Points on a hilly landscape, in no order, each with its height.
A ball rolls from a point to the lowest of its 2 nearest points, and stops where none of them is lower. Distance is the straight distance between rows; heights are no part of it.
Z252: [ 44 -21  75 -28 -16 -11  -6  -2  19  56  13  50  -9  27  62 -12 -66 -36
 -45  30 -69   0  -3  23 -45  47  -9 -22  -8  -4  32   7 -41 -31 -62  54
  28   3  72 -32  18 -24  -8  32]  height 794
Z585: [ 14  54  21 -46   7 -60 -39   7  -2 -42  19 -24 -53  22 -66  -8  61  45
 -14  15 -10  19  18   6  -7  -2   4 -49  23 -10 -29 -15  23 -27  22 -70
  31 -26   2   6  -2  31 -10  12]  height 282
Z588: [-16  55   0  24  35 -43  14  17  52  24  21 -55  26 -62   8  22  34 -16
  52   7  19 -52  56  18  -4 -11  12   8 -19  15  -3 -54   6  -2 -50 -17
 -23 -34 -33 -56   3  70  26   9]  height 338
Z796: [-37   0 -35   2  34  35  29   9  69  14 -11  23 -26  36 -51  -8  31  54
  21 -17  16 -45 -14 -26  -7  -2  23  13 -64  25   1  27  15  -6  -2  -2
  57  -1 -39  27 -74  32  23  42]  height 260
Z774: [-102  -29  -21   26   35   -8  -21   46   31    5  -17  -48  -61  -50
  -26  -15  -21  -13   19    6  -13  -26  -20  -18    5  -15  -31  -10
    6  -24   31   35  -22  -13  -40   22   50   -9  -12  -43  -20   47
   52   50]  height 407
Z477: [ 35  18  51 -33  33  34   3 -33 -15   0   9   0  70  37  -4  14 -59  14
 -30  22  -1 -14  65  39 -67  64 -10  38   2  21 -12   8  27  12  14 -19
  69  36   4  11 -29 -41 -46  -7]  height 186
Z270: [  9 -19 -32 -14   0  -4  10 -55  -3  24 -14  11  55 -26   0  -3  -3  -4
 -34  31  26   0 -65  -4 -14  34  -6  18   8   3  16  19   6 -38 -66  21
 -75  -5 -17 -35  50  34  15  28]  height 566
Z329: [ 35  10 -10  44 -23 -13 -27  18  -8   4  -1  38 -13   8   6 -20 -55  -9
  31 -16  17 -16  18   0  28 -33 -51 -17 -57  87  16 -26  21   3  -4 -14
 -22  18  16   1  -6 -12   0   7]  height 412
Z786: [ -4 -34 -43   5  35  74 -20 -38  28  -2   3  39  45   7  11   3 -13  38
 -43 -17  16  32  -2 -10  65  -3  15   7   2  -1 -29  52  35 -20  50 -29
  -6  -9  -9  64 -39 -37 -45  51]  height 170
Z128: [ 31  23  12 -13 -33  37 -13 -17 -28  74   3  74  39 -12  47 -17 -10 -30
 -19  -7 -61  19 -18  15  19 -42   2 -16 -60  23  35  22   5  30 -12  49
 -41  25  21 -25 -24  27 -12  39]  height 416
Z16: [ 35  -4  53 -53   4 -20 -38  29   1  20  36  26 -16  51  36 -25  -2  -1
 -17  29 -52 -11  18   0 -35 -35  34 -34 -22  10  56   1 -58 -18 -11  17
  27  -6  34 -39   9  -8  22  24]  height 780
Z862: [-12 -19   2 -94  24 -59  15  11 -22   3  15  10 -58   8  -5  44  64  17
 -11  67  -6  13  -3  37 -16  29  22 -15  31  -9  -8   2 -20 -13  -7  72
  11 -31 -21  10  33 -10  10  -3]  height 504
Z843: [ 78 -10  27 -51  -9 -43 -28  55 -42 -13  52   1 -45  79 -11 -35  15  29
  -1  37 -14 -32  25 -15 -22 -23  22 -22 -12   4  35 -24 -22 -19  33  27
  17  -9  24  -4  23 -47  30 -31]  height 763
Z839: [ 15   6 -55  -5 -23   9  14 -15 -15  38  73  -2  77  21  -7  63  13  94
  10 -18  43  34   3  -1  85 -15  45 -11  22 -11 -25  14   2 -14  43 -56
 -20 -39 -15  61 -44 -45  15 -16]  height 679
Z111: [ -1  54  30   2 -34 -32 -49  49   6  36  42 -11  29  11   5  -4  66 -37
  23  32 -11 -18   1 -23  28 -33  38  30 -11 -39  40  -7   3  21   7  45
  54  -3  32  20  28  -3 -57 -18]  height 211
Z135: [-32  -7   4  29  23 -30  15  18  28 -42 -27  60  -6 -27  21  12  31 -42
  14  -8  39   4 -79  16  27  57 -11  -9  31 -71 -63 -31   6  -9  -8   9
 -49  -3 -30  97  27  -2 -56   4]  height 516
Z771: [ 41  -5 -21   8  52  53 -29 -20  18 -21  74  36  44 -15  29  25  11  41
 -33 -30  42  17  20 -21  52 -21  47   3   3 -51 -63  15  48 -11  55 -28
 -42 -11 -57  38 -32 -17  11  13]  height 231
Z193: [-56 -55 -39  18  45  24  -4 -25  35  12  38  17   8 -12  -4   9 -17  22
  -2  24  29 -26 -49  12  16  24  37  19  16 -59 -19   9 -15 -47   2  25
 -14 -20 -31  51  12  -7  -9   6]  height 578
Z56: [  -8   30   50   19  -23  -88   -5   54   -9  -14   -2   45  -58   12
   30    2   24 -101   27   31  -10  -14  -19   -6   -7   -2  -71   29
   -5  -14   49    1   29   -4  -69   82   -2   19  -12  -29   31   25
  -44    9]  height 162
Z136: [ 30 -61  26 -91 -24   7 -28  24 -35  23 -17  18 -10 -15  18 -39  11 -38
 -13  91 -30  39  11  13  16  -6  44  -6 -31   9  74  17  -2  13   8  50
 -29 -10  35   3  -2 -33   4  28]  height 424
Z492: [-23 -15  10   4 -70  61  12 -20  18   4  -4  -3  49  28   2  23 -13  16
  20 -14  37  57  -8  -5  55  -8   9   3  16  38 -14   3  -9  12  26 -38
 -15   7  47  51 -21 -67 -28 -24]  height 630
Z53: [  1 -30 -68  59  16   5  20 -27 -44   6 -12 -47  27   2  -7  -3 -20  46
  -8   5  47  10  -4 -15  13  25  -8  -1  35 -12 -11 -11  19 -16  34 -27
 -18  19  -8 -31  19  -3  37 -40]  height 556
Z790: [ -8  -7 -32  69  21 -13  -7 -30  24  41 -51  16 -30 -15  53  14 -76  24
 -32 -23   6  22 -20   8   7  27 -41 -34  -6 104 -11 -22   0 -51   7 -19
  15  70  31  10  15   5   0  -6]  height 495
Z339: [-26 -29 -23  10  -9  -5   2 -14  -4   5  41 -27  84  33   6  14  41  41
 -33 -17  34  54  17   9  56 -41  60  15  54 -10 -14  56  -5  11  78 -56
  32   1  19  48 -52 -12  -4  -4]  height 693
Z300: [  1  -8  12  35  -2   0  22  12  40  -8  13  11  59  32  44  39  31 -51
   1 -36 -15  25 -20   1  22 -33  73  -3  38 -26 -22 -13 -65  -7  29 -28
   4  17  50  60 -20   6  -4 -26]  height 327
Z917: [ 45  28 -40  34 -66  -9  48   8 -58  34 -17  22  59  14  -7  35   6  -2
  26 -13  44  10 -18 -16  27 -14  13  22  15   0 -19 -22  11  27  -1  10
 -88  30   6  -6  -3   3  13 -77]  height 494
Z142: [ 11 -30  44   0  43  25  42 -30  74 -21  -6   5  56 -16  63  58 -21 -53
 -12 -16 -24 -14   6  16 -23  -6  63   5   5 -23 -74 -34 -78  -6   2 -39
 -22  24  -2  78 -13  21  11   1]  height 369
Z8: [  6  27  13 -58  -5 -10 -10  -5   2  39  28  10 -31  -7  -5  27  55  21
  26  11 -34  -6 -28  63 -11  13  28 -22   9 -31 -41 -43 -44 -29  -8  53
   5 -38 -14  49  26  -9 -22  -8]  height 531
Z745: [-32  -2  43  -3  27  -7  19  19  24 -37 -64  12 -22 -19   4 -21  22 -69
 -26  23 -44 -11  10  -7 -20  -8 -11  19   3  20  35  39   4   9 -16  30
  19  25  -6 -27 -28  54  -5  55]  height 382
Z893: [ 14  51  18  21 -60  -6   3  15  18  12  30 -29  60  -1  33  16  67 -41
  41 -33   3  17   2  13  12 -43  39  17   9 -19  10 -43 -28  41  25 -24
   8  10  30  46  -7  22 -61 -33]  height 277
Z534: [-43   0  19  30 -13 -10  45 -40  -9 -32 -48  27  25  -6 -21 -15 -12 -41
 -13  21  27  21 -42  13 -36  42 -28  48  14   1  -2  48  13  -2 -51  10
 -59  59 -13 -21   1  37   2  14]  height 540
Z816: [  32   -7   23  -12   49  -34  -45   73  -61   11  -37  -31 -100  -34
   13  -59   17  -35   -7   28  -46  -52   41  -16  -30  -15    6  -74
  -75   -8   49  -37  -36   21   15   47   61  -22  -11  -27   11   24
   -4   22]  height 353
Z854: [-41   0  -8  -9 -25  11  27  28 -61 -43 -71 -26 -32 -32 -17   9  -3 -38
  -4 -28 -14  23  24  14 -11  -6 -25  22  10  19   1 -13   6  66  30  24
  21  -2 -16 -11 -27 -14   2 -20]  height 447
Z768: [ -3  -8 -42  24  -8   1  14   1   4   1  -4 -67 -28 -89 -20   4  68  -8
  28 -63   6 -32 -81  -3  -8  13   6 -22   4 -82 -45 -61 -47  11 -19   1
 -41 -55 -14  17  66  25 -16 -26]  height 452
Z35: [ 28  54  36  46  -3 -10  -6  17 -24 -22  15 -24 -34  -1   9  -3  26 -48
  22 -43  -7  -4   8  -2 -28  10 -40  -7  26 -10 -40 -78  -4  27  12 -20
  12 -23  11 -28  93 -17 -51 -30]  height 248
Z267: [ 33 -31 -29   4  47  18 -29 -10 -33  -3  69   8 -29 -27 -48 -17 -41  72
  -4  41  36 -36  15 -18  37  -4  39 -24 -20 -78 -54 -13  31 -29  33 -35
 -39  40 -35  50 -18 -15  25 -34]  height 331
Z249: [-13  33  51 -32  65  -3   9  32  37 -28 -23 -14  -5 -42   8  11   4 -60
  -2  28 -13 -73  24  14 -41  21  -1  15 -22 -13   6   1  14  27  -9   1
  29   0 -45  10 -41  28 -55  30]  height 332
Z766: [  4   7  37 -22  44   3  21  29  -9  -1   6  34  21   6  32 -14 -39 -35
 -34  35  -2 -45  68  10 -63  54  22  28 -41  37  41  18  39  14  22  25
  65  34 -33  22 -54  -9 -34  25]  height 265
Z209: [-27 -17 -45  26  10 -63  36  -1  11   2 -32  12 -50 -34   7  17  86 -36
  21 -41  18 -16 -92  -3  13  10  11 -23  28 -70 -35 -40 -30 -13  -1  30
 -21 -15   7  72  56  43  -3 -28]  height 484
Z727: [ 52   3 -22  12 -26  28 -16 -34  10  15  47 -22  63   8  25  20 -18  52
  26 -18  70  64   9  15  32 -12 -19   3  -2  61  -3 -13  27 -20   6 -69
 -34 -25  30   2  16 -78   6 -12]  height 649
Z120: [-24  10  11   8 -27  -3  -4 -16 -25 -25   9  31  38  61 -29  27  -5  61
 -41 -46 -23  32 -18 -13  20 -29  21 -11  67 -15 -15  39 -15  21  48 -19
  55 -12  -2  22 -54  -4 -19 -11]  height 709
Z606: [  7  15 -20  39   2  27  27 -21  26  37 -13 -12 -12 -77  15  -2  -4 -40
  51 -38  -8 -45 -38  17 -24  26   0  10 -46 -52 -39 -64 -59  -4 -46  17
 -31  -1 -16  34  56  17 -10 -57]  height 417
Z278: [-40  47   4  31  -2 -15  15  54 -27 -23 -14 -46   9 -28  16  30 -20 -26
   0 -21 -21 -11  78   6  -5 -34   4  22  54  -3  20 -13 -22  48  19  16
  57  -7 -27 -58 -35  40  28 -13]  height 400
Z77: [-29 -27 -48  94  44  -6   9 -47  -2   8 -73 -39  -4   4  -2 -17 -40  14
  -7 -37  23  12 -14 -32  -1  29 -40 -30  26  59 -17  -6  15 -22   6 -28
  10  26   6 -29  63  38  22 -14]  height 528
Z376: [  4 -16  35 -60 -46 -56  -2  -5 -16  -3 -20   4  42  52  23  -4 -38  -3
 -68  16  12  52 -14 -15 -77   7 -24  -3  38  71  52  65  19   7 -11 -10
  30 -22  46 -33   1 -21   8  48]  height 146
Z615: [  1 -43  21 -29 -18  -1  -2 -73 100 -26  14 -33  42 -12  14   6 -17  34
 -39 -12  -7  16 -27  14 -58  -3  13 -17  35 -10  -7  35 -55 -60 -24 -64
 -31 -18  36  -9  43  11  45  10]  height 291
Z130: [-17  47 -23  18 -48  10 -31  22  14  -8  51 -18 -27 -25  -9 -15 -46  28
  65 -22  34   5  17  12  -4 -28 -66   8 -63  62 -15 -43  -4  16 -12 -50
   5   3  -6   7 -20 -42  -8 -52]  height 457
Z487: [-63 -80 -75  11  15  13  20 -41  19   0  27  22  26   6   0 -18  13  60
  36  24  45  25 -18   3  61 -15  43  10  21 -11 -17  23  14 -44 -12  -9
 -56  33 -22  32   8  12  55   7]  height 598
Z560: [  9 -14 -19  10 -29   1 -38  11 -52 -38  53   4  -1   8  -6   6 -26  21
 -38 -38   7 -14  -5 -23  -6 -55  15  14  26 -35   9  29   1  29  78 -19
  14 -21   5  14 -30 -32  11 -25]  height 727
Z222: [ 49   5 -49   8 -41  36  -3 -45  -7  22  53 -18  85  22  -9  24 -11  84
 -20 -50  61   9  -6 -23  50  -3 -29 -10   7  30 -19  31  61   0  49 -82
 -27 -21 -20   6 -44 -56  13  18]  height 664
Z712: [-74  10  17  38  -3  41  35  -5 -21 -23 -66  15 -23 -25 -34  21  -4 -18
  19  26  -4  12 -35  24 -12  45 -46  34  37 -70  -1  56  10  -3 -56  38
  31  31 -25 -66   3  24  -1   9]  height 512
Z328: [ 51 -25  34 -47 -17   1   4  -1 -48  -1  29  16  46  53  42  -6 -19 -17
 -26   4  21  26  33  14  -1   8 -10  52  19  35  57   5  32  39  17  50
 -21 -40   7 -38  24 -83  -8 -18]  height 317
Z377: [ 25  43  45  37 -35 -40  18  22   9 -24   5  48 -43  20   4  -4  19 -91
  87  24   8 -14 -11  21   5  11 -44  54 -14 -31 -13 -29  22   8 -44  49
 -34  15 -17   8  39 -13 -47 -40]  height 39
Z396: [  4  64  28   7 -21 -34  31  26  -6 -78 -28  21 -55  19 -31  14  46 -57
  32 -35  -3 -16   6  -4 -18   2 -42  40  18 -15 -34 -43  25  32  -2   8
   1  17 -23   1  37   4 -63 -27]  height 161
Z759: [-12 -23 -47  36 -18  11  -5 -24  -6  28  19 -11   4 -63   0 -22  -7 -11
   0   3  -5 -16 -57 -15   5 -45   0   2 -14 -24  11   5 -25 -16 -31  -1
 -78  -1  -1 -17   1  76  37   0]  height 589
Z37: [ 25  18  12 -60 -16   1 -16 -12 -11 -19   4  19 -21  32   4  -7   3  33
  -8  -6  -9  31  10  10 -45  38 -42 -42 -16  59 -50  -1  32 -14  32 -59
  38  -2  53  96   3 -56 -56 -20]  height 581
Z283: [ 33   2  13 -28 -13  -8  18 -41 -19   6 -49  32  -1  58 -19  21 -36  24
 -26  29  15  51  16   0  24   7  11 -22  32  55 -12  12  21 -37 -15 -21
 -27  48  45 -42   0   3  44 -20]  height 600
Z243: [ 48   4  19 -53   2   4  10 -51  17 -52 -63  32 -17  50  11  47 -12  21
 -45 -50 -41  57  31  -2  25 -15  -3 -37   2  75 -48  13   2  -2  22  -9
  -2  29  12 -29   4  -8  67  15]  height 621
Z864: [-61 -18  -2  19   5   7   2 -21  91  -5 -34 -34  29 -30  24  53 -29  -9
 -18  19  -6 -15  -4  -9 -24  11  20 -28  44 -30   8  34 -73 -42 -72 -30
   1   7  46 -23   6  30  36  35]  height 334
Z906: [-14  58   9  37  -7  -1 -15  37 -28  28 -13 -33 -26  14   2 -12   1   0
  27 -48 -11  -1  40  -3   5 -51 -18 -11 -28  70  35 -35   4  52   7  15
  54 -19  -6 -75 -14  19   0  -8]  height 345
Z197: [-47 -18 -54  58 -33   9  -2 -11  -5  13  30 -39  66 -52  -2 -34  11   6
   1 -37  14  -7 -26 -35  -2 -41  17  29  13 -39  20  40 -32   5  24 -32
 -28  16   0  12 -54  80  16  11]  height 609
Z468: [ -2  44  11  -6 -33 -40  18 -18 -13  -1 -47  -9  63  33 -25  10 -10  -3
 -81  14  29  20  -6 -12 -48  26 -16 -16  69  29  17  19  33   8 -27 -40
  14  -7  17 -43  14  -1 -26  44]  height 22
Z459: [ 43 -12 -11  -1   6  51  14 -29 -12   6  23  33  11  -8  -8  -6 -24  40
  14   2   5  -4 -23  17  19  -9  36  -4 -17 -57 -88 -14 -10  -7  37 -47
 -38  44   1  97 -28   6   7 -49]  height 370
Z399: [ 71 -30  51 -46 -34  -6  -2  16 -22   0 -13  47  26  37  52  -1 -42 -74
 -29  44 -27  17  42 -23  38 -28  40   8  12  16  42   8  10  24  12  39
 -35 -12  53 -17  14 -70 -21  23]  height 376
Z579: [ -7  -6   1 -15  67 -20  -7  64 -27  -2 -34 -17 -82  -8 -24  -4  31  -8
  -4  27 -41 -29  55 -18  34 -12  35 -47  15 -29  14 -28 -10  30  24  58
  57 -43   0 -47  -5  13  28  35]  height 275
Z156: [ 35  75  23 -57 -31 -22  -7   9   9   9  16  39 -47  29 -12 -10  58  34
  25   1  -5  -9 -19  35 -26  59 -33 -40 -18 -17 -63 -40  -8 -29 -13 -20
  14 -21  19  71  40 -44 -56 -16]  height 557
Z634: [-29  53 -24  24 -47 -18   0  41 -14   6  35 -35  14  14 -37   6  61 -11
  47   9  35 -18   4 -12  33   7  24  57  17 -39  10 -30  23  33   0  47
   7 -39 -12  -2   2 -29 -30 -46]  height 280
Z49: [-34  -7 -58  51  32  35  17 -20 -60 -39 -36   7 -33 -53  14  47 -25 -25
  34 -63  -4   2   3  12  29   6 -25 -19  43 -22 -61 -52  15  45  22  16
 -15 -35 -68  -1  20 -29 -29 -50]  height 375
Z649: [ 58 -23  36 -43 -11 -42 -21  24 -48 -49  25  37 -75   4  71 -42 -21 -72
 -32 -16 -58 -34 -24 -34 -70 -21 -54 -14 -48  41  57   1 -20  -2  12  37
 -12   2  25   8  50  -4 -33  42]  height 482
Z145: [ 21 -27  10 -13 -12 -17 -22   6 -56 -20  55  -3 -42  69 -37 -20  14  49
  -4  14  -4  29  13 -12  -6 -17   1  26  49 -31 -10  -8  19 -16  36 -12
   3 -15   0 -10  10 -34  17 -63]  height 745
Z356: [ 20 -28  -8   7  32  68  30 -51  24  14  -3  -1  54 -43  18  45 -23  23
  16 -30   9 -15  32  17 -17   4  67  14 -21 -23 -73 -10 -13  -7  22 -68
 -41  67 -29  55 -42  38  24 -20]  height 401
Z318: [-57  -7 -19  30  27  29  10 -38  80  52 -12 -10  25  13 -29  12 -15  40
  16 -24  16  -3 -26   6  -8  13   7 -26 -28  50   1  37 -15 -44 -37 -36
  46  34  -5 -11 -11  30  12  28]  height 320
Z569: [ 21 -23 -26   3  13  54  24 -12   8  20  51  -4  -8   9 -33  -1 -13  29
  15   2 -16 -48 -22 -16  18  -8  62  27  -4 -67  10   1 -42  -3  12  24
 -22 -37 -20  12 -10  12  15 -19]  height 554
Z441: [-38 -49  -2 -79  -3 -30  12  22 -23  32  -9  10 -61  -4 -19 -15   8  -6
   3  88 -23   9 -16  21  13  -6  54 -26   6 -17  40 -10 -39 -21  -9  84
 -22   0  15   6 -27   5  66   2]  height 467
Z167: [ -2   9  24 -39  -6  21 -22  29   4  61 -10 -41  -7 -48   4 -17  18   2
  16   6 -51   1  52  24 -27 -15 -23 -19 -86  43  60  11 -39  23 -35  39
  17 -24  10 -64 -31  35  53  34]  height 336
Z253: [ 65  12  52 -41 -29   1 -23  16  29 -35  15  56 -33   6  32 -20  12 -96
 -17 -18 -53 -20 -34  -8 -35 -30 -51  15 -33  -5  37   7   2   8 -31  12
 -58 -32  15 -17  68 -17 -58  44]  height 526
Z412: [-90 -39  10  22  20  -4  30  28  19 -23 -79 -20 -45   2   5  -3  -2 -36
   5 -11 -35  11  22 -16 -35 -11 -15  12 -18  40  63  32 -14  25 -32  43
  56  -7  -5 -69 -34  51  80  33]  height 427
Z832: [-33  23 -10  20  23 -36 -30  13   1  37  52 -41  -7 -17  21 -26  -1   9
  14  18 -12 -17  34   9  -8 -29   9 -17 -26  48  42  -8  -4  11 -37  33
  25 -22 -14 -61 -32  46  32  15]  height 285
Z787: [ 20 -39  43  12   2   1  25 -24  23  77 -29   4  56   9  27 -13 -28 -29
 -43  46 -14 -21   1   7 -38  45   0  24   0  -7  36  31 -39 -58 -68  32
  18  58  80 -38  23  13  -6  19]  height 805
Z320: [ 30 -23  -9  17  -8   1  25 -33  -7 -11 -43 -52   1  13  -4 -17 -52  32
  -6  25  10  43  27 -13 -10  31 -12  20  39  36 -22 -13  10 -28 -10 -46
 -30  53  28 -40  27  20  80 -82]  height 579
Z641: [-33   1  -8 -35  -3  -5 -29  29  32 -19 -12 -78 -50 -65 -38 -12   9  23
  13 -14 -12 -13 -14  -9 -19   7 -47 -35  -8 -13   8  21 -38 -19  -1 -21
  26 -33 -15  -1  16  10  31  20]  height 442
Z192: [-15   2  42 -38 -13  44   6 -12 -41  34 -46 -20  30 -29  32   0  13 -42
  23 -15 -70  50  29  24  12 -38 -17   9 -49  38  44   6 -33  47  -2  34
 -17  17  13 -41 -37  22  16  19]  height 377
Z457: [  34  -13   36  -39   10  -52  -56   70  -49  -23   28    9 -106  -29
    5  -87   29  -44   15   18  -23  -52  -10  -28  -49    3  -43  -11
  -74    4   87  -15    7   -2   -6   38   41   12    5    4   27    2
  -39   21]  height 423
Z59: [-54  -2  -7  13 -44 -32  -5 -12  40 -15  28 -53 -39 -25 -48 -10  14  32
  44  -6  13  13 -26  27 -17 -20 -63  16  -8  13   8  -8  -1 -11 -29 -19
  -1  16  -8  23  14  -4   3 -39]  height 474
Z979: [-47  -2 -20  17  64 -25 -36  64 -14  29   6  28 -18   6 -20  16 -41  12
 -19  86   4 -47  32  12  36  37  54 -25 -15 -45  -7  16  31  20   4  53
  99  30 -16  19 -69  -7 -45  26]  height 264
Z306: [-35 -16 -54  29  43 -13 -48  60 -48  53  22 -12 -65 -11 -30 -29 -15  24
   3  49 -21 -56  32 -11  58   5  31 -37 -36 -18   0 -15  36  30  22  71
  77  -7 -21 -27 -27   4  -3  11]  height 185
Z856: [ 63  57   4   6 -66   3  22  -5 -64  64 -20  39  54  36  26  24 -19 -17
 -13 -24 -27  10   1 -23  14 -52   5 -16  -3  16  11 -16 -22  37 -19  29
 -76 -19  30 -23  -5   2  -3 -10]  height 456
Z472: [  67  -55   28  -69  -28   16   28  -80   23 -102  -39   40   27   67
   25   15  -19   -3  -32  -48   -6   64   -2  -24  -27   -4   13   14
    3   70  -10   39  -18   -2   19  -19  -57   -5  -11  -14   26  -49
   76   -2]  height 644
Z980: [ 66  -2 -37  43  41  -4 -18 -21 -17 -40  59  -3   4 -20  -4  21 -24  62
 -19 -10  64 -11  35 -19  50  -6   8 -30 -10 -24 -61 -30  62 -49  66 -72
 -27   0 -49  35   0 -23   8 -15]  height 284
Z861: [  1  52  39 -38 -12 -28  12  -2  54 -42 -67 -28 -25  12 -76  -2  52  27
   9  16  13   8 -13  -4 -27  32 -51 -15  17  -5 -23  -8  17 -26 -20 -51
  23 -22  30 -20  36   0 -21   6]  height 219
Z436: [-96 -26 -16  34  64  23  15  -3 113  23  13  -5  18 -29  38  42 -34  13
  18 -12 -11 -31  -2   6   2 -47  10 -15  -2  20  15  16 -52 -22 -49   7
  20  17  -1 -23 -26  42  47  61]  height 363
Z183: [-12  27 -18  63  25  55   5  -4 -14 -24 -24 -13 -31 -27  17 -14  -7 -42
  20 -92  -7  15  -3  -9  18 -13 -43  -7  39 -18 -23 -40  14  34  -8  13
 -20 -64 -27 -69  59 -16 -21  -9]  height 319
Z189: [  9 -34 -20 -18  70  39  -8 -25  17 -26  -4  39 -23  25 -35 -20  -3  63
 -23  19  18 -12  10 -14  22  28  38  14  -2  24 -27  53  63 -27  52 -35
  21  27 -24  43 -33 -14 -10  17]  height 82
Z90: [ 23  57   7  15  -9 -13  30   0  37  37 -17 -17   7 -41  -5  24  33 -21
  22  -3  19 -47 -26  24 -15  11 -25  25 -42 -29   1 -32 -22  14 -70  15
 -17 -39 -25 -30  16  34 -13  -3]  height 379
Z952: [-18  45 -10  18 -19 -71  11  73 -36 -23  43   2 -61  33  -3  -6  33 -34
  58  37  24 -14  22  -1  14  -5 -14  39   1 -16  49  -5  42  27 -57  84
  21 -23 -42 -33  10 -10  -5 -25]  height 262
Z574: [-65 -14   4   7   6  46  28   3 -54 -54 -46 -49 -37 -36 -49   1 -12 -26
  10  23 -19   6   3  20  -9  44 -28  41  56 -83  -7   8   4  34  12  31
  34  16 -41 -18 -15  -2  -4 -36]  height 485
Z723: [-44 -25 -73  61 -29  17 -25 -12 -15  37  24 -83  60 -32 -24 -44  43  32
 -13 -57  15  42 -48 -11  46  -4 -26  17  40 -32   4  49  23   5  48 -46
  -6 -16  -2  -4   6  32 -37  12]  height 627
Z616: [ 13 -38  21 -44  -9 -20 -39 -26  34  -5  12  -2  42  16  10 -28 -19  28
 -46  16 -14  18 -38  -4 -30  -1  14 -15  24  12  47  75  11 -38  -4 -47
 -10 -40  29  -2   8   5  27  59]  height 236
Z940: [ 21  35  22 -34  -7  -4  -4 -17 -14 -51 -53   5  27  14 -42 -37  19  25
 -26  25  22  30 -10 -16 -11  24 -54  -3   5  17 -15  11  72   5  -2 -66
 -31  -4 -12 -27  10  -5 -22  23]  height 142
Z554: [  20   -6    3  -29  -20   44   14    4   53  -20  -33   23   -6   70
   -9   14  -10   34   33  -23  -11   44    2   16   21   22  -23  -16
  -18   81  -17  -11   -4   10   27  -34   50    9   52   41    9 -106
  -11  -26]  height 607
Z578: [  3 -11  63 -21  49  46 -25 -32 -22 -21  62  11  25  40  10 -24 -17  -6
 -22   9  -1  35  73  29  -6  26  -2  38  16  18   1  -5  61  21  19  16
  11   1 -21 -29  15 -48 -41   1]  height 254
Z55: [ 11  30 -50  59 -24   4  26  -1 -25  36  37  22  34  13 -45  35  10  19
  16 -17  28 -38 -14  -5  24  20  53  35   6 -74 -44 -23  -1   4   1   5
 -67   8 -46  11 -31  18   8 -49]  height 525
Z748: [ -5 -27 -43 -28  49  53  -3  15  20 -39 -18 -12 -29  -1 -65 -38  16  44
   9   7  14 -42  25 -58  16 -16  20  18 -50 -16  12  20  43  18  38 -19
 -14  11 -37  14 -65  21  37  21]  height 184
Z821: [ 16   2 -16  22 -14  10 -47 -22   2  64 -18  23  17 -33  30 -33 -72   0
 -16  20  24 -20 -10  -1 -19  36 -45 -19 -55  86  17  20   9 -17 -13 -32
  21  41  39  36  -5 -13 -35  37]  height 458

Call two points neighbours if one is among the 2 nearest of the other. Go from one point of each pair to the other, from neighbour to neighbour, staying as low as possible. Name the highest point that can't be avoided.
Z477 and Z189 => Z253
Z468 and Z189 => Z436
Z189 and Z832 => Z854
Z329 and Z774 => Z59
Z477 and Z306 => Z766
Z189 and Z111 => Z356
Z774 and Z306 => Z412
Z377 and Z111 => Z634
